A landscape with many valleys, sampled at points; each row gives a point and its height.
From any point a ball rolls to the lowest of the 2 points nearest to it. It stops when none of these is lower. Distance is the straight distance between rows; heights are no part of it.
J96: [111 117  81 129 160 127 113 128 114 159 145 119 134 110  97 115 128 150
 138 128 118 106 148  96 125 102 136 109 184 173 195 110 120 133 207 127
 113  98 143 161 144 166 110  93]  height 630
J176: [125 148 137 104 159 172 141 124 131  71  98 141 108  90 164 135  76 172
 175 152 159 128 107 133 104 146  91  85 121 104 123 134 100 132 145 158
 169 140 101 105 148 111  98  91]  height 311
J584: [127 102  80 157 123  94  91 107 136 150 113 161 120 165  77 140 117 132
 162 160 128 102 178 144 113 115 129 133 146 144 148 111 158 143 164 156
 146 138 118 183  96 144 154  92]  height 330
J202: [137 114 108 136 120 111 122 143 149 181 157 137 134 141 118 100 184 108
  89 127  97 108 144 111 107 120 136 138 125 156 142 112 159 126 177 109
 143 119 170 141 121 153 136 122]  height 346
J523: [120 119  98 141 161 153 108 108 135  82 121 137 128 114 161 111 158 147
 160 170 159 102 155 157 112 134  80 129 128 114 131 129 144 123 168 129
 147 135 130 127 143 114 125  84]  height 348
J658: [104 116 103 111 177 187 122 112 130  75  92 133 113  97 132 129  62 168
 190 150 186 128 133 156 103 135  84  67 126 118 132 106  97 148 168 146
 175 110  93 119 133 136 101  88]  height 217
J233: [154 135 166 123 100  93 121 123 160 132 114 180 122 153  98 136  99 146
 145 159  97 118 121 128 117 149 151 164 109 114 116 153 144 126 111 155
 138 185 135 122 101 116 128 110]  height 593
J142: [ 98 125  85 117 143 171 137 144 143 139  92 112 129 135  91 122 113 125
 118  71 116 142 156 107 109 138 120  69 137 196 187  94  78 131 187 123
 144  80 114 156 100 155 139 135]  height 441
J830: [126 113 101 129  98 114 147 136 137 155 101 119 127 169  97 127 130  90
 111  74 104 158 166 129 114 119 133 115 144 180 155  90 114 106 132 134
 134 122 128 168  89 149 160 154]  height 428
J308: [113 123 140 115 133 122 153 120 142 127 146 153 109  78 155 114  99 187
 164 161 148 150 101 151 118 133 126  99 142  88 121 126 111 113 147 139
 151 162 156  83 143 148  90  61]  height 315
J484: [144  98 170 128  93  98 126 113 171 136 103 178 132 202  61 149  57 142
 179 161 124 148 118 130 107 151 166 141 115  92 129 124 126 118  93 158
 136 181 121 109  87 132 141 133]  height 611
J653: [ 98  99  87 123 151 142 115 117 132 147 114 135 108 130  82 124  57 161
 177 131 144 137 147 138 117 125 132  80 154 136 175  95 103 138 179 147
 148 115 123 119 110 158 101  92]  height 500
J381: [123 150 205  68  99 137 138 119  86  92 141  73 141  87 160 127 151 145
 114 148 166 116  60 116 149 130 140 142 138 113 132 154 120 121  55 116
  93 155 125  80 156  98 116 159]  height 253
J829: [118  88  59 162 151 153  88 105 163 115 124 153 130 159 138 111 164 120
 148 155 167 115 171 162 105 131  95 132 114 111 115 111 163 132 181 117
 150 116 125 127 106 144 127 105]  height 418
J275: [134 115  81 137 121  97 102 100 121 152  83 147 117 149  59 142  87 131
 153 108 114 112 181 148 141 109 122 111 141 171 164  90 122 142 152 151
 143 121 100 216  93 140 148 120]  height 274
J543: [121 112 221 115 142 131 116 151 103 146 193 106 133 123  88 105 146 135
 115 173 137  68 121 118 106 134 176 124 101 132 183 140 162 107 122 112
 109 159 172  91 104  97 165 152]  height 489
J828: [ 99 154 113 110 145 155 136 160 122 169 137  96 147 107 107 108 176 125
  99  83 110 121 130  67 125 127 142  90 149 208 183 106  91 114 201  86
  99  83 156 144 145 149 140 145]  height 353
J9: [ 92 130 135 127 162 131 137 108 106 115 134 141 108  93  93 125  42 188
 193 151 151 121 125 145 109 129 127  91 155 120 175 121 104 122 167 139
 145 156 136 111 139 139 103  84]  height 531
J971: [152 101 153 140 105  74 133 143 118 203 176 126 137 142 106 110 162 122
 100 149  97 103 133 116  99  98 161 153 131 126 131 126 159 123 133 135
 138 152 179 138 101 141 151 115]  height 292
J316: [116 111  79 142 140 166 170 158 186 151  87 130 154 152 163 109 167  94
  88  36 119 205 137 143 115 146 116  68 127 160 107  99  81 114 144  93
 125  61 131 103 120 164 137 170]  height 474
J157: [116 109 123 166 138  77 153  81  61 182 185 108 125  94  93 132  72 173
 184 178 146 126 141 137 140  84 158 101 215 103 177 107 126 115 159 147
 115 142 174 129 153 145 122  91]  height 585
J225: [ 98 157 162 135 204 135 125 120  80  90 154 123 108  59  97 139  74 179
 151 159 133  70 125 110 142 130 126 103 161 133 186 161 121 133 163  87
 108 141 136 132 151 121 117 109]  height 702
J612: [130 191 192 139 160  97 121 148  88  93 149 139 102  46 123 145 127 139
  82 151 100  71  96 109 189 114 115 171 128 139 113 201 156 166  96  58
  94 140 128 151 144  72 109 127]  height 556
J837: [101 144 197  75 129 169 144 121  83  60 144  96 131  75 156 131 107 164
 147 153 175 106  86 144 139 157 122 109 124 114 137 154 119 108  83 112
 119 158 131  71 157 103 130 141]  height 320
J276: [131 192 160 112 164 130 136 137 110  98 128 150  96  44 156 131 110 188
 133 133 114  90 100 111 141 125  91 117 137 114 127 173 121 149 152 123
 129 127 121 128 170 103  80  92]  height 469
J287: [150 107  75 188 141 213 114 138 197  90 107 171 134 160 177 139 160  82
 126 116 142 161 147 158 120 168  75 144  63  89  52 129 133 143 164 139
 148  70  71 103 116 114 116 117]  height 515
J14: [117 120  91 101 145 177 105 119 128 102  68 136 110 133  91 134  55 145
 170 105 147 109 159 138 123 138 106  76 107 149 156  94  81 158 161 151
 176  89  74 155 106 123 112 126]  height 378
J407: [ 97 146 162 109 177 161 112 136 103  90 150 122 119  78 113 114 118 166
 138 165 144  75 133 112 117 152 134 106 136 131 179 150 130 112 160 102
 119 142 150 101 146 107 128 120]  height 713
J792: [116 128 183 125 146 131 104 153 123 146 167 133 127 124  73 112 152 128
 109 152 110  65 137  98 110 142 170 131 113 149 173 135 151 112 164 108
 120 149 162 123 118 113 156 138]  height 506
J462: [132 154 175 139 143  55 133 108 117  88 154 136 143  72 148 120 129 166
 146 201 110 107 110 158 142 121 117 150 112 112 126 174 164 114  96 136
 111 209 168 142 131 100 146  81]  height 536
J941: [141 112  55 138 106 142 103 109 126 114  99  94 162 174 181 126 196  82
 122 107 162 154 143 142 148 112  99 158 124 122  93 109 140 131  69 114
 130  89  88 145 157 114 131 163]  height 488
J161: [114 102  80 140 128 135 155 150 169 159  95 116 141 174 121 120 153  86
  85  61 110 182 163 145 103 136 125  87 123 174 139  88 110 108 146 108
 134  85 145 129  81 171 164 172]  height 451
J330: [122 147 147 111 118 115 134 128  64 127 114  94 129 130 118 142 133 103
 124 100 113  87 126 107 141 104 130 152 156 165 165 123 126 119  94 115
 112 128 110 162 132 115 146 167]  height 277
J298: [139 146 186 144 120  55 129 105 137 119 144 161 131 110 111 131  93 174
 149 188 102 127 107 147 133 124 148 153 112  93 128 163 155 121  95 156
 126 216 156 140 119 109 137  90]  height 567
J285: [117 106 140  93 122 142 148 139 117 167 159 125 132  89 166  93 162 162
 128 126 162 134 107 131 128 127 157  93 153 108 134 111 109 105 132  96
 136 113 157  60 164 143  78 134]  height 516
J128: [127  84 211 135 138  99 138 131 113 169 201 119 142 138  82 119 115 145
 144 191 144 105 134 126  91 127 189 111 119 103 164 129 153 102 119 136
 133 180 191  94 100 110 172 121]  height 467
J780: [133 170 160  86 128 178 141 149  92  85  95 113 108 100 146 150  93 138
 139  97 122 108 101  95 125 140 103 120 126 133 136 147  90 139 100 138
 141 111  80 126 157  98 101 152]  height 404
J352: [112 157 158 122 167 129 134 126  70 123 142 126 103  88  87 142  62 161
 142 111 113  86 122  99 144 121 138 111 164 141 185 137 108 139 153 108
 114 130 116 141 138 131 115 131]  height 691
J694: [151 127 112 145  77 142 108 136 187 124 120 138 147 171 157 135 189  64
  82 118 107 163 124 125 129 150 117 187  81 107  51 150 151 129  90 134
 132 118 121 115 124 120 127 136]  height 594
J626: [151 139 116 149 108 160 102 151 190  95 112 194 107 128 155 126 165 133
 119 168 101 119 133 131 108 168  79 153  73 119  71 155 157 138 182 144
 161 124 122 119 128  96 110  71]  height 580
J420: [107 123 134 126 113  93 167 107 107 180 172 120 123  81 141 117  96 190
 155 145 140 158  90 145 139 114 159 107 172  86 129 119 101 116 128 134
 137 151 163  92 162 156  76  87]  height 407
J811: [121 171 181 154 175  64 137 120  98  96 163 157 118  31 128 127 106 184
 120 177 106  87 106 137 161 119 119 147 136 118 137 193 153 137 122  94
 102 181 166 154 142 105 122  91]  height 494
J168: [104 115 124 157 160  85 129  80  83 132 155 126 118 104  66 140  36 175
 198 174 153 110 154 150 137 101 145  98 178 121 186 121 125 125 164 145
 122 152 147 153 135 136 134  83]  height 559
J843: [152 182 124 116 152 161 131 154 121  95  92 144 113  70 169 141 133 155
 136 126 106  96 113  96 122 134  68 123 124 128 109 153  99 156 149 136
 157  89  85 139 179  86  83  94]  height 429
J385: [128 160 137 110  73  89 129 132  84 128 111  68 149 154 153 141 204  71
  94 115 107 138 103  99 141  97 117 188 139 175  94 117 133 130  46 117
  97 122 118 172 158  98 155 168]  height 204
J987: [115 147 110 131 132 162 107 149 110 107 111 124 128 128 110 119 150 101
 125 110 110  84 148 100 118 147 103 137 112 176 149 119 129 122 157 103
 140 101 107 169 135  99 131 143]  height 554
J630: [122 162 136 107 138 128 155 136  95 136 125 139  97  90 118 139  76 164
 137  84  99 109 109  95 135 120 124 104 156 138 164 128  85 135 153 134
 140 116 112 136 149 138  81 126]  height 681
J241: [135 113 180 108  97 102 138 146 102 181 165 107 124 126 114 108 148 120
 111 125 119 107 119 108 124 103 173 139 133 125 151 115 141 109 106 123
 117 152 166 108 108 130 133 145]  height 242
J549: [139 120 109 122 107 138 134 134 171 130  85 160 110 167 116 140  76 131
 153 105 112 152 132 137 111 151 132 124 118 120 125 118 113 138 129 163
 156 132  96 122  92 148 110 117]  height 433
J265: [141 163 114 156 125  38 163 135  80 184 140 125 142 110  86 148 151 116
  85  87  70 153 152 108 142  69 129 131 205 224 139  99 127 117 163 117
 103 119 167 235 129 153 155 117]  height 206
J476: [ 99 140 194  77 112 170 152 171  98 145 149 101  97  90 100 117 121 139
 105  95 117  89  95  82 133 149 158  94 130 163 169 132  93 121 150  95
 105 117 123  88 126 123 121 168]  height 405
J438: [120  82 115 127  91  89 177 157 173 205 126 112 127 150 144 128 106 113
 100  55  99 220 101 146 136 138 176 104 154 110 101 106 100 113  88 135
 118 123 144 100 100 200 116 146]  height 505
J234: [126 138 155 105 154 171 131 109 117  31 132 111 148  87 199 108 151 154
 147 179 168 116 119 162 124 156  89 125  97 105 119 156 134  93 103 118
 136 146 132  89 163  94 135 115]  height 187
J781: [136 117 122 123 109 173 108 118 146  97 100 123 138 185 109 121 133  76
 129 118 141 123 156 133 112 140 117 155  84 144 136 126 140 115 104 133
 142 120 103 125 104 108 155 172]  height 406
J390: [111  94  39 144 140 158 111 122 169 133  76 139 133 159 117 121 130 103
 125  82 136 151 177 153 125 135 106  87 113 162 137  81 103 152 176 128
 151  63 101 161  83 159 142 130]  height 384
J450: [163 116  93 158 130 214 132 154 197 111 108 163 142 157 205 140 172  75
  99  95 129 178 118 136 128 164  95 128  76  88  45 135 111 133 130 135
 134  63  80  84 145 110 112 134]  height 482
J643: [134 107  92 126  96 138 144 153 206 137  72 162 121 167 153 143  92 101
 112  68 101 193 116 143 117 154 122 120 111 113  86 129 102 142 112 159
 145 112  92 110  87 166 108 129]  height 463
J807: [123 174 179 167 167  43 131  93  74 102 160 139 107  78 107 158  61 167
 144 163 106  99 104 132 175  87 127 158 154 109 144 176 144 139  82 104
 100 186 136 162 144 106 137 111]  height 448
J739: [159 122 128 123  93  56 100 100 131 138 146  81 150 167 134 135 133 117
 116 172 134 166 104 118 121  87 160 194 138  88 105 132 160 147  28 177
 107 179 141 141 123 121 167 122]  height 171
J359: [139 116  73 148 128 132  98 112 139 114 120 116 167 157 216 113 214 101
 121 140 166 148 141 148 140 123 103 152 117  85  60 126 151 124  95 109
 132 119 113 110 173 114 105 125]  height 458
J489: [143  96 187 145 115  73 153 105 138 134 145 163 162 180  51 146  43 159
 205 197 126 147 114 150 106 132 179 125 127  81 134 135 132 115  88 156
 127 208 149 114 107 116 166 116]  height 626
J395: [138 107 163 126  80  80 142 110 121 160 149  95 136 159 118 135  79 121
 139 147 132 170  92 129 130 108 193 149 141  88 129 122 136 124  41 169
 123 178 147  99 112 140 136 133]  height 286
J447: [134 108 153 126 144 167 115 102 185  40 133 142 156 144 167 138 125  88
 137 173 191 177 129 178 129 172 133 134  65  70  69 150 158  98  84 144
 121 179 149  62 107 133 153 117]  height 275
J446: [123 109  80 147 140 145  89 133 165 149 149 147 131 136 121 102 189 130
 120 158 125 101 158 124 100 140 117 142 118 145 131 127 166 129 218 120
 142 118 158 127 120 146 128  99]  height 398
J715: [119 105 102 146 125  92 147 112 159 139 131 154 119 118 182 126 124 170
 163 170 146 172 110 165 122 128 130 114 159  59  97 118 135 125 154 151
 133 172 145 106 117 158  98  51]  height 158
J809: [139 108 101 166 118  71 132 116 124 195 151 151 115 135  67 149  91 155
 148 147  93 121 152 120 123  98 155 127 179 143 171 101 143 132 194 161
 124 143 152 173 105 165 140  83]  height 351
J195: [135 128 111 119  97 120 124 139 152 143  93 153 115 163 100 141 113 108
 132  94  91 135 150 120 112 135 123 137 120 158 133 118 122 125 136 147
 152 125 115 158  92 137 138 138]  height 408
J417: [141  77  90 167 136  84  91  95 153 147 119 166 130 198  75 139 113 133
 172 190 146 104 189 164 105 109 137 133 119 109 132 108 184 141 146 143
 146 172 137 168  80 126 186 110]  height 380
J162: [150 141 109  98  97 125 149 143 153 131  83 120 126 134 187 122 126 130
 113  88 101 176  97 106 140 141 126 131 134 111  95 121  85 138  92 152
 141 108  97 119 154 141  85 130]  height 657
J425: [105 125 130 130 140 157  94 133  95 113 127 108 131 159  80 121 148  99
 133 128 134  66 156 102 120 137 128 138 115 180 183 116 138 116 151 105
 125 121 115 154 122 103 167 175]  height 539
J821: [139 142 147 167 119  55 148 126  95 192 157 142 109 127  53 153  72 141
 136 108  63 119 146 105 140  94 162 137 179 162 178 117 118 127 169 140
 122 139 144 189 112 152 131 112]  height 303
J400: [131 104 132 144 145 188 104 110 157  59 134 133 153 178 144 121 137  87
 135 158 204 140 154 165 126 164 117 139  70  80 109 134 165 100 110 125
 131 142 126  69 106 115 151 151]  height 340
J645: [136 160 206  59 112 180 147 163 119 127 140 114 120  52 167 111 187 156
  87 124 135  81  88 113 162 141 126 114 109 126 117 157 110 125 119 100
 104  95 121  90 150  79  99 156]  height 453
J123: [126 160 216  72  90 172 152 169  99 124 136 101 109  87 129 124 156 118
  89  99 120  87  83  93 145 145 147 125 112 158 144 143 104 115 108  95
  91 112 116  99 125 100 125 183]  height 427
J709: [136 148 110 106 110 121 163 144 140 157 103 142 115 117 154 135 121 149
 121  78  86 151 115 111 128 123 115 111 147 150 129 106  85 125 143 136
 147 104 109 140 149 148  95 125]  height 669
J354: [126 127 139 119  71  68 140  93 122 156 134  82 117 169 109 146  44 136
 149 117 116 204  80 119 153 116 182 155 166  95 121 101 102 123  45 183
 119 161 121 115 128 138 121 130]  height 333
J374: [106  93 134 116 152 150 141 118 154  63 145 132 148 120 182 121 110 114
 162 167 198 186 125 184 130 161 141 108  97  67  76 138 146  92  97 128
 126 175 159  47 121 155 143 108]  height 190
J221: [129  96 108 138 138 197 114 128 147 100 133 116 151 172 171 123 161  63
 103 107 186 159 125 147 135 149 128 136  93  80  84 136 133 119  88 118
 111 104 112  60 126 138 125 189]  height 391
J636: [111 155 152 149 181 104  81 142  74 101 135 139 123 109  60 146 115 127
 130 152 112  44 158  90 137 119 130 157 147 167 169 162 160 151 132  88
 104 136 126 179 125  92 156 140]  height 552
J594: [139 104  79 169 103 136 129 142 184 140 113 130 159 195 167 132 191  47
  71  72 114 190 140 146 135 139 117 157  91 117  43 138 146 126 104 119
 116 100 116 122 120 150 139 156]  height 582
J312: [150 159 151  97 135 169 136 140 146  74 103 139 117  76 183 124 119 166
 141 152 131 125 101 132 114 155  77 118 104  94 100 159 114 133 132 157
 153 124 100  97 164  93  93  98]  height 376
J745: [119 171 143 144 143  60 142  82  56 111 144 108 107  97 128 159  59 169
 157 140 125 110 114 134 177  80 122 152 185 102 148 145 127 128  83 136
 114 169 109 161 168 116 125 129]  height 402
J599: [125 142 133 109 131 127 145 153  97 174 150 105 142 101 132 106 201 129
  97 103 114  97 124  86 123 108 147 114 157 176 162 113 116 117 163  78
 101  99 155 142 158 141 121 153]  height 321
J361: [121 105 111 136 146  94 148 107  84 184 172 113 131 103 103 117 118 168
 156 141 133 122 134 118 122  87 151 112 205 140 189 106 122 119 168 127
 113 110 170 125 149 169  99  99]  height 610
J459: [133  68  54 179 149 129 113 110 141 151 142 116 142 209 130 119 166  57
 107 115 163 130 182 163 104 104 120 140  92 125 105  97 184 136 132 113
 140 116 134 154  94 161 183 179]  height 475
J754: [123 164 167  96 112 117 121 128  77  97 118 109 124 107 136 143 128 134
 124 124 114  96 102 108 152 125 125 168 146 134 140 157 119 128  76 124
 110 144 107 142 152  94 119 145]  height 317
J164: [123  87  57 196 149 141 146 139 195 178 127 161 158 179 177 121 206  71
  73  50 112 187 153 169 108 143 105  97 108 136  67 120 132 128 177  84
 106  70 132 128 116 192 153 169]  height 548
J243: [127 113 116 149 102  67 166  97  92 185 150 113 105 117 115 141  58 171
 173 127 124 170 108 140 161 101 149 120 190  93 145 104 107 118 119 165
 143 150 141 123 150 154  88 102]  height 420
J975: [123 126 183  85  92 138 136 140 109 138 149  90 123 128 139 110 133 128
 118 127 143 127  97 115 136 129 158 137 127 115 138 127 122 110  78 123
 119 142 137  81 132 115 120 163]  height 181
J746: [ 88 150 147  99 139 172 149 161 102 144 131  96 116 101 102 120 115 129
 114  79 110 110 122  78 125 135 148  89 158 190 191 112  87 118 176 103
 107  95 122 130 137 144 129 157]  height 379
J918: [142 138 153  94  76 114 140 145 113 150 125  84 144 136 166 113 205  92
  86 105 116 128  94 107 143 114 141 156 127 140 104 115 121 118  73 110
 104 120 134 128 146 112 122 165]  height 243
J34: [141 164 127 168 141  50 147 147 101 183 157 146 125 104  65 151 110 126
 104 100  57 131 156  89 146  80 143 138 190 208 157 121 141 143 189 120
 108 124 159 216 117 162 138 101]  height 257
J864: [151  68 112 173 126  63 125 118 128 203 177 137 126 153  75 144 117 144
 152 181 104 117 165 131  86  96 169 133 159 117 160 108 171 139 176 161
 139 150 185 160  81 159 169  83]  height 399
J338: [139 202 211  78 111 137 147 143 128 108 127 135  97  48 147 128 103 183
 108 122 110 111  63 111 164 145 126 136  96 107 108 180 105 144  98 134
 123 136 107 104 148  83  87 134]  height 602
J949: [128  81  50 144 114 120 102  96 153 141  71 149 128 177  85 126 108 107
 146 105 133 135 184 176 135 123 116  97 110 155 139  76 123 157 155 146
 153 105 107 186  52 156 163 124]  height 334
J402: [123 165 170 113 116  94 149 103  71 126 142 101 108 103 127 147  77 159
 132 111 111 121  85 110 164 105 145 142 165 113 145 140 101 128  74 139
 113 151 112 139 152 118 100 146]  height 358
J628: [153 122  98 123  82  44  95 119 108 145 132  94 146 171 139 135 173  99
 101 161 115 150 121 117 128  84 135 205 144 116  79 133 183 152  50 156
 131 156 145 170 149 119 156 116]  height 75
J850: [119 133 183  80 120 165 137 145 127 139 161 126 124  75 153  88 176 157
 104 146 156 103 101 128 136 143 157  97 117 109 123 132 124 106 130 105
 120 121 152  67 144 114  95 138]  height 485
J861: [124 164 179 142 152  87 109 137  72 103 152 140 118  78 112 139 132 131
 111 163 103  62 126 114 148 112 118 172 141 144 135 175 169 147 109  82
 101 149 144 153 133  82 143 135]  height 532
J412: [114 114 117  98 152 161 144 137 117 156 141 117 139  93 147 104 151 163
 144 112 142 121 125 100 109 119 137  70 175 146 162 106  86 127 168 102
 129  81 145  97 174 162  79 119]  height 547
J224: [148 208 204 108 153 120 131 152 114  89 139 145  92  21 143 139 119 180
  91 136 104  81  72 111 177 128 110 147 104 118 105 204 132 157 108  92
 103 134 119 129 137  72  91 127]  height 581
J967: [120 163 111 159 158  71  97 119 110  95 112 194 103  95  98 156  90 171
 169 177 107  90 143 147 140 104  87 156 155 138 133 159 160 161 174 141
 124 159 126 191 141 112 115  56]  height 443
J207: [135 121  80 117 149 175 102  90 142  84  63 147 111 125 138 127  86 143
 179 129 170 115 143 173 127 129  80  92 106 108 127 112  96 164 143 163
 171 107  75 151 109 112 109 104]  height 316
J738: [100 162 122 137 177 148  78 142  97  99 114 133 123 106  68 138 123 120
 126 127 102  62 169  90 132 135 119 139 131 180 170 152 142 149 184  99
 117 107 112 186 137 104 137 123]  height 568
J627: [144 154 133 100  85 150 128 135 142 113  91 131 128 159 127 133 125  92
 121  97 102 139 128 108 124 139 126 152  97 146 125 135 115 119  98 139
 133 124 108 129 107 113 130 153]  height 382
J307: [147 165 148  87  87 147 127 131 132  92 104  97 129 134 156 142 137 113
 116 116 115 145  98 101 137 146 122 165 112 131 120 148 110 129  62 150
 118 129  97 124 144  98 114 149]  height 355
J421: [130 129 111 140  90  70 153  83 101 165 122  99 104 150 103 157  38 157
 162 104 113 177 110 141 165  95 148 133 182 107 135  92  91 125  88 184
 141 143 107 150 131 145 107 132]  height 375
J451: [144 133 133 112  81 182 135 152 192 123 108 113 141 164 178 128 155  56
  63  87 126 191 110 119 142 166 142 149  77 108  73 143 104 118  68 132
 101 102 107  72 121 134 126 173]  height 434
J704: [141  71  63 172 140 123  80  87 143 134 116 147 147 219 106 140 139  62
 131 137 179 122 179 186 121 108 128 150  76  99  89 104 187 160  98 140
 129 131 120 155  72 148 188 162]  height 445
J622: [127 177 121 139 168  95 124 120 112  86 111 165 103  72 152 144 103 181
 158 160 109 111 115 133 136 126  67 144 140 120 124 162 137 152 156 140
 135 151 119 164 159 110  86  63]  height 490
J590: [134  66 141 160 153  98 115 125 139 187 187 125 132 168  81 118 130 133
 141 187 136 105 162 126  80 123 185 124 119 108 170 114 168 117 158 132
 142 165 195 112  88 139 180 111]  height 439
J956: [117 139 139 128 172 172 107 117 120  51 152 126 134  94 163 100 173 149
 149 184 162  89 141 145 118 151  76 124 107 120 135 152 153 101 158 103
 138 134 145 106 158  92 133 107]  height 278
J758: [119 137  83 146 129  94  99 118 129 126 106 170 116 115 106 142 129 154
 160 155 119  91 157 135 123 107  93 151 155 142 138 132 157 144 182 144
 146 128 125 183 134 130 118  65]  height 390
J790: [139 136  80 139 123  72 154 127  87 165 116 116 147 118 101 136 144 132
 123  83  99 143 161 126 146  82 115 108 197 200 159  78 117 112 162 121
 117  97 128 215 130 163 141 125]  height 123
J580: [119 138  62 138 129  92 120 118 111 157 100 135 142 126  67 138 118 133
 122  96 101 135 184 133 143  93 111 107 170 216 168  79 120 138 187 137
 122  91 126 238 107 158 159 104]  height 205
J502: [118 118 137 105 158 185 137 116 133  42 128 121 142 111 187 114 120 131
 160 168 204 155 124 165 121 166 108  93 101  91 106 133 133  99 110 125
 144 150 131  57 140 118 137 120]  height 45
J705: [155 126 134 120  82 111 112 128 170 127 125 119 141 155 165 120 168 103
  90 141 128 154 107 128 134 138 144 177 106  91  81 152 149 131  80 145
 128 154 136  96 116 131 121 123]  height 608
J854: [125 141 143 110  97 119 149 156  97 167 136  95 146 126 161 107 246  99
  85  98 112 110 118  91 131 114 132 135 133 173 126 107 122 105 119  79
 107 100 144 140 156 114 137 170]  height 281
J999: [137 103  57 205 129 158 140 138 173 147 123 145 169 183 187 123 208  56
  64  58 130 186 151 158 124 142  99 132  83 131  44 127 131 135 147  89
 109  70 114 132 145 148 142 180]  height 565
J239: [166 132 113 162 107 208 113 157 209  90 116 187 112 145 172 126 167  99
 114 150 117 148 133 136 117 178  77 153  51 102  49 146 147 130 172 143
 159  90  95 102 129  88 117  94]  height 550
J867: [126 159 120 120 102  82 133 133  60 129 108  86 142 135 125 146 163  88
 111  96 108 113 130 108 149  82 118 167 167 184 118 120 141 123  73 117
 114 120 120 198 154 115 159 160]  height 240
J242: [137 114 138 130 117 197 114 127 173  99 133 110 154 191 152 148 154  32
  73 105 168 186 113 138 139 156 141 171  72  91  79 146 132 120  54 127
  84 111 120  58 125 144 135 192]  height 415
J700: [120 121 167 122 154 151  90 125 114  97 139 132 132 160  80 112 123 132
 145 161 139  71 151 114 104 156 144 131 104 138 175 136 146 112 143 125
 130 147 128 116 118  93 159 154]  height 523
J722: [113 161 179  88 147 177 141 127  74  78 124 102 112  72 146 136  95 167
 137 119 145  82  90 117 135 147 110 106 143 117 151 156 105 124 106 109
 122 129 103  92 163  97 107 149]  height 368
J733: [107 112  58 113 153 170 133 133 159 147 103 136 124 123 103 123  80 147
 156  94 129 154 149 117 111 132 115  66 147 170 166  84  75 153 203 150
 148  70 115 143 120 182 105 104]  height 470
J363: [147 115 107 138 123 194 160 163 196 129 108 142 138 164 185 115 165  58
  73  61 119 182 124 135 130 170 120 109  77 119  71 129  93 118 117 115
 119  68 101  75 129 137 124 175]  height 455
J272: [138 148 145 144 147 172 100 142 177  73 116 185 111  91 150 124 159 161
 148 194 117 102 134 130 104 167  74 138  77 126 102 168 154 134 197 138
 146 133 133 116 142  83 127  57]  height 606
J146: [128  94  87 180 141 148 148 154 187 173 158 135 142 176 148  97 209  73
  64  76 120 160 150 144 107 144 133 110  88 135  90 112 146 127 178  88
 119  93 157 103 103 181 146 184]  height 526
J851: [ 97 133 109  94 144 183 135 138 108 118  86 115 112 113 100 136  67 143
 149  78 135 125 138 111 117 142 115  68 139 166 179  95  72 137 155 134
 156  81  82 134 125 130 117 147]  height 412
J358: [144  78  92 156 122 104  75  76 140 122 108 163 145 208  74 127 135  94
 166 171 176 101 179 171 119 103 128 147  96 118 104 106 174 155 101 142
 145 153 125 173  83 115 188 143]  height 416
J870: [137  93 115 157 143 188  91 114 150  96 137 122 133 196 112 115 154  82
 129 142 177 112 172 143 112 154 125 140  57 118 128 122 163 112 137 115
 139 123 116 104 105 121 157 177]  height 385
J955: [130  94 100 130 142 165 123 125 136 128 136 113 150 147 198 104 198  95
 118 118 174 147 129 138 129 133 128 119 129  85  90 114 136 110  97 104
 124 112 124  73 145 132 109 160]  height 423
J677: [147  83 131 123  94  59 122 111 139 173 151  70 145 188 133 141 108  98
 114 142 145 196 105 132 123  97 193 171 142  67 101 122 145 140  26 173
 100 170 150 110 101 143 157 131]  height 234
J17: [142 174 187  59 120 177 165 154 136 120 123 118 109  50 174 116 115 191
 112 123 132 130  59 114 144 147 121  91 116 101 102 154  91 147 109 141
 141 113 107  77 170 101  79 134]  height 622
J615: [145 147 149 104  72  51 115 135 100 150 143  74 144 148 141 128 202  86
  79 140 104 148  92  96 132  83 152 200 124 140  81 133 160 145  42 138
 104 148 141 172 146 107 151 137]  height 159
J912: [130  79  86 164 142 143 125 132 145 166 162 104 142 190 133 102 199  72
  93 106 140 135 165 136 101 126 137 132  96 140 123  96 165 117 158  97
 132 106 150 118 114 165 162 174]  height 501
J28: [156 160 147  67  96 167 151 152 144 102 101 111 120 107 189 136 116 161
 116 108 132 168  69 104 132 157 123 119 113  93  85 140  82 145  82 157
 145 108  85  87 167 108  71 134]  height 642
J753: [107  76  94 128 104 131 160 160 176 165 107 141 123 166 135 145  75  90
 113  56 119 211 108 160 128 158 160 100 130  92  81 125  91 136  93 149
 129 119 116  75  92 194 110 146]  height 486

Where does a ball stop that starts at each point below?
J168: J658
J425: J790
J626: J221
J630: J861
J850: J628
J627: J628
J233: J628
J489: J628

Call two points neighbours if one is among the 2 nearest of the other. Go from one point of each pair to the other, from neighbour to neighbour, staying as low as possible. Name the highest point that can't be avoided.
J658 / J790: J142
J861 / J790: J738
J658 / J628: J705
J502 / J628: J781
J195 / J221: J316
J628 / J715: J243
